Points, in no order, along strands that fork, close into loops and pass close to each other.
Points whose rows are less than 101 apart are linked; no others are.
z_29: [ 10 -37  23  -7 -15  45  -4  17 -30 -47 -14 -16 -40  11 -10   6  36  14
 -32 -43 -23]
z_948: [ 16   5  32  30  -3  19  17  34   1 -23   4  19 -22  -2  14  24 -12 -23
 -11 -16  -5]
z_423: [ -2 -47 -14  19   8  28  10 -39  15 -19   3  -9  -4 -25 -41 -29   3 -15
  19 -14 -17]
z_432: [-47 -30  -6 -35 -41  21 -10   1  27  19 -18   4  34  13 -35 -10   5  45
  11  -3  -4]
z_722: [ 14  20  41  10   9 -12  11  -8 -18  10  19 -19 -14  31  13  34  78  18
 -12  -4  14]
z_49: [  8  16  29   5 -45  32  -5   3  23  -8   9  -1 -25  -8  -5   0  13   2
  53 -44  13]
z_741: [ 34  56  -7 -38  11 -22  28 -10  17   7   8  15  63  -2 -13  -5   4  14
  -1  56 -22]
z_306: [-58  -4  17   1   1 -16  23  24  21  31 -30   4  24  20  40  24  23   8
  18   6   6]
z_162: [-10   5 -10   8 -13  56 -19  -1  -5 -29 -28 -31 -23   7   5  18  48  24
 -11 -34 -18]
z_630: [-40   0  12  22   9 -71 -25 -18 -24 -14 -14 -18  15 -13  36 -37  -9 -36
 -19  26  14]
z_64: [ 16 -22 -42 -18 -42  66  13  30  51  20  42  20  16   0 -52  10   3  37
  35   0 -13]
z_861: [ -5 -12 -26   1   3 -26  -5   3 -17  16  -1   1 -17 -40  25 -47 -57 -52
  23  16  38]
z_949: [-16  36  31  12  26 -13 -11 -10   8   3   7   5  21   8  37  20  78   8
  25  20  19]
z_723: [-21  16  29  38  21  -4 -22 -18 -27  10 -20  -8   8   5   4 -16  80 -25
 -66  13 -38]
z_40: [ 19  -7  -7   9 -30  72 -12 -12  13  22  19  14 -37 -10 -36  -9   2 -15
  33 -44  -4]
z_174: [-24   5 -14 -16  26 -47  17  -4  56   2 -10   5  44  23 -11 -13 -14  23
  47  26 -27]
z_335: [ -2  26  30  13  33 -38  16 -16   7 -22   2  25  12  -7  13   8  -9 -28
 -12  51 -15]
z_994: [  5  15 -15 -21 -50   6 -20  46  18  25   3  31  14 -45 -22 -47 -49  -6
  32 -18   6]
z_295: [ 36  12  17  -7 -13  -3  32  35 -10  18  11  33 -25  -1   5  11 -58 -17
 -15  -1  -7]
z_901: [ 28  29   6  -1  38 -26  25 -37  16  -7  37  -8 -26   8 -27  26  23  13
  32  28   7]
z_663: [ -9  -7  48  -9  10 -31 -17 -35 -12 -29 -21   5  10  17 -37 -23  40  18
 -27  -9 -33]
z_395: [ 15 -11  -9 -47 -49 -20  33  25  36  21   5   2  15  29   9 -14 -52  14
  32 -24  -6]
z_790: [-31  34 -19  51  18  23   4 -21  -6  18   2  -8 -15  -1  54  24  19 -47
  -5  35  23]
z_768: [ 15  34  -4 -21  30 -60  11  -9   8 -15   0  14  26 -17 -13 -22 -37 -12
  -3  56 -27]
z_710: [ -9  -7 -25 -22  13 -11  23  20  49 -29  -3   9  22 -10   2 -14 -41  17
  49  24  -9]
z_372: [ 42 -13  25 -18 -29  19   6 -36 -33   7   4 -27 -31  24   4   8   6 -14
  -9 -52  -3]
z_15: [-26  36  18  28 -15   8 -14   4  33 -16   1  -4  -1 -30  -7 -10  33  -9
  52 -20  19]
z_624: [  3  -5 -11  -3  22   3 -26 -28 -36 -39 -18 -24 -48   9  17   8 -36   6
 -16  11  19]
z_802: [  7  38 -13   8 -31  22 -37  20  11  30 -21  32  -5  -9  -6 -19 -75  -8
   7 -19  -8]
z_128: [-28 -24   1  13  30 -28  -7  26  -4   1 -24 -15  27  43  12  25  52  29
 -43 -10 -31]
z_302: [ 64  26 -26 -56 -15  21  10  -7 -11  37  24  17 -19   1  13  17 -41  19
  25  13  30]
z_52: [ -5  18  -7  40   4  20   4  13 -11   6   4  -8  -6 -12  19  30   3 -17
 -22   2  10]
z_903: [ 54   6  -6 -30  -4  -9  39   4 -12  38  24  10  -4   6   5  23 -24 -10
  -7  16  11]
z_720: [-23  11  -4  12  -8  24 -31  49 -14 -23 -23 -17 -18   8   5  31  34  51
 -14 -20  10]
z_239: [-10  15  41  43  -2 -52  13  13  -3  -8  33  -4 -41 -18   5 -13  -1 -48
  -6   4  18]
z_731: [ 22  20 -17   8  42 -29 -12 -26 -19 -10  20 -18  18 -10 -23  11  25  15
 -11  21  18]
z_698: [-10  -1  10  34  44 -23   4 -23 -18 -43   5   8  -9  13  47  22 -12 -33
 -22  48  -6]
z_33: [ 35  23  -2  -8  22 -23  57 -36  12  38  24 -12  -2  11 -21  25   1 -22
   7  34   3]
z_156: [  2   5  49 -10   2  -3  -4 -15  23 -45  -2  34  24 -14 -49 -13  35  17
  -1  -2 -29]
z_794: [ 25  -4  13   7 -21 -13  15  -9 -10  15  26 -37 -19  24 -20  25  42  10
  -9 -38   0]
z_842: [ 15 -32  14 -22 -20  34  23 -20 -43  38 -14 -12  -6  18  38  10  12 -34
 -35 -23   7]
z_213: [  4 -13 -22  24   4  62  -6 -36 -10  -8   8 -20 -33 -38 -13  -9  22 -32
  16 -19  12]
z_434: [-12 -18  33 -28  -7 -11  -5 -54 -32  -3 -22  -5  33  -7  -2 -24  19 -14
 -24  -5  -4]
z_223: [-16  -5  -4   2  -3  50  -4 -30  -7 -10 -27 -41  12  19  41  12  73  -3
  -8 -35 -16]
z_221: [ 30 -18 -22 -28  -2  26 -30   3 -31 -30  -1   2 -26  10  -2  22 -43  45
 -20  -7  27]
z_208: [ -1  14  -8 -17  -7 -22   8  47   8   6  -8  33   8 -56  -3 -58 -55 -23
  17  25  14]
z_700: [-23  16  28  15 -10 -37 -38   1 -54 -26 -10  -3  -8 -30  18 -25   1 -20
 -46  25  23]
z_337: [-32   6   2 -21  -4   6  43   3  35  42 -27   9   1  18   7  34 -19   1
  33  33  -4]
z_32: [ 17  12 -33  -5 -12 -26  19  42  50  -3  19  -1  17   5  21 -20 -46   4
  50  -7   5]
z_492: [  8  -8 -24  -3   9  42 -55   5 -37  -5   5  16 -45 -23  37 -23 -44 -26
  18 -32  44]
z_527: [-15   6  23  40  49 -36 -31  -5 -10   7 -24   0  39  33  19  -4  64  16
 -37   9 -37]
z_962: [-23 -26 -27  13  -4  52 -46  28 -20   8 -22   9 -48 -16  10 -12 -25  -4
   5 -38  15]
z_298: [ 32 -29 -19 -45 -52  25  27  65  40  36  36  26   3  24   3 -11 -39  17
  30 -29 -12]
z_481: [  8   2  -4   0  -2  -4  -9  42   4 -27  10   0  20  21 -27  33  12  74
 -21  -1  -2]
z_216: [-29 -10   9  10  42   0  19  19  32 -10  -7  17  37  12  29  28  48  17
  30  20   4]
z_222: [ 14  15 -44  -2 -15   6 -33  -1   6  -7   9 -23  -4  19  -7  17 -35  46
  26 -18  24]
z_288: [-33  -7  30 -17 -20   9  -2 -26 -41  15 -33  -9  -4   5  34  -6  24 -26
 -19   7   5]
z_827: [ 34 -38 -46  -3 -12   5 -22 -16   3  -3  13 -12   1 -13 -17 -37 -61 -15
  17 -53  12]
z_733: [ -3 -69  12  -5  22   9  44   2  -9  -1   3  14 -30  -6 -17  20  -8 -13
 -20   5 -12]
z_396: [-26 -13  10   9  10 -62   2  26 -13  25 -14 -21  12  28  -7  24  13  21
 -41  -1  -2]
z_143: [ -7 -64  10   1  24  13  19   5 -11 -46 -12  -8 -22  11  -6  15  18  13
 -33 -15 -28]
z_507: [-24 -33  10   0  46 -20 -11 -27 -25 -71  -6 -16 -25   5  38  -2  10  -6
   1  20  16]
z_941: [ 14 -12 -36   2   2 -20 -11 -21  -3  27  -3 -14 -42  -1   2 -30 -79 -33
  29 -12  20]
z_191: [  1  21  12  32  11  38  -9 -34 -17  -5   3 -20  27 -10   5  -6  71 -24
 -27 -19 -27]
z_574: [ 28   4 -13   5   0  25 -38 -39 -49 -17  -5  -1 -36  -7  50  -7 -47 -40
 -10  -4  30]
z_243: [-29 -30  27  31  14 -27  30   1   2   8  -5  -6 -40 -11 -29 -10  -1 -31
 -14   1 -12]
z_531: [ 29 -12 -18   2  -6  40  12 -37  22 -10   8  -1  29  -2 -34   1 -10  -8
  -7 -23 -32]
z_598: [  4 -13  12 -13  -8 -24 -15  10 -46   4  -4  16  21 -41   8 -30 -22 -15
 -45  26  30]
z_981: [ 27  63 -15 -19 -23 -28   9  14  20  32  17  -9  44 -10 -43  -7 -11  26
  -1  17 -17]
z_856: [ -2  19  23  11  -4  49   4 -25  23 -34 -15  23  20   4 -27  16   9   2
 -19  -6 -46]
z_921: [-22  -2 -14  -3  25 -39 -19 -11  53 -16   8 -10  29  23 -18  -8  25  45
  57   1  -6]
z_516: [ 43 -22  -3 -36 -21  27  24  55  21  13  28  55 -29  -1 -19 -13 -55   4
  13 -14 -26]
z_416: [ -5 -15   5 -27   2 -31  13  47  -8   0  10  20  20 -44 -12 -24  -8   6
  -8  31  18]
z_203: [  8  54 -28  23 -22   5 -30   7   8  22 -18 -15   2  16  -2  11 -60   7
  -5 -12   5]
z_207: [-42 -20  -7  -4 -14 -32 -22   7  15  21 -24 -10  30  17 -48  -6   5  41
 -20   2 -10]
z_184: [ -1   6 -28   4   8  17   1   6 -12  26   1  -6  32 -12  -3  29  33  19
 -12  12  24]
z_966: [-59  29 -13  43  22 -38  -8 -20 -24  22   4  -1   5  10  54  11  36 -38
 -25  61  19]
z_445: [ -4 -35 -21 -20 -17  13  19  18  33  12  29   0  15  -6 -38   0  14  35
  31 -13   4]

A piece is all that can be reached along the links. How many separate loops has the piece of each point below (a circle has one, a figure eight two, a Y none), and how many tips (points with one link)?
z_492 -> loops 0, tips 4
z_162 -> loops 0, tips 3
z_516 -> loops 1, tips 3
z_423 -> loops 0, tips 2

A tip is a point with one link. Name the tips that can be reached along the links from each point below, in the order of the rows.
z_49 -> z_15, z_337
z_861 -> z_630, z_962, z_827, z_981
z_143 -> z_64, z_239, z_481
z_298 -> z_302, z_921, z_966
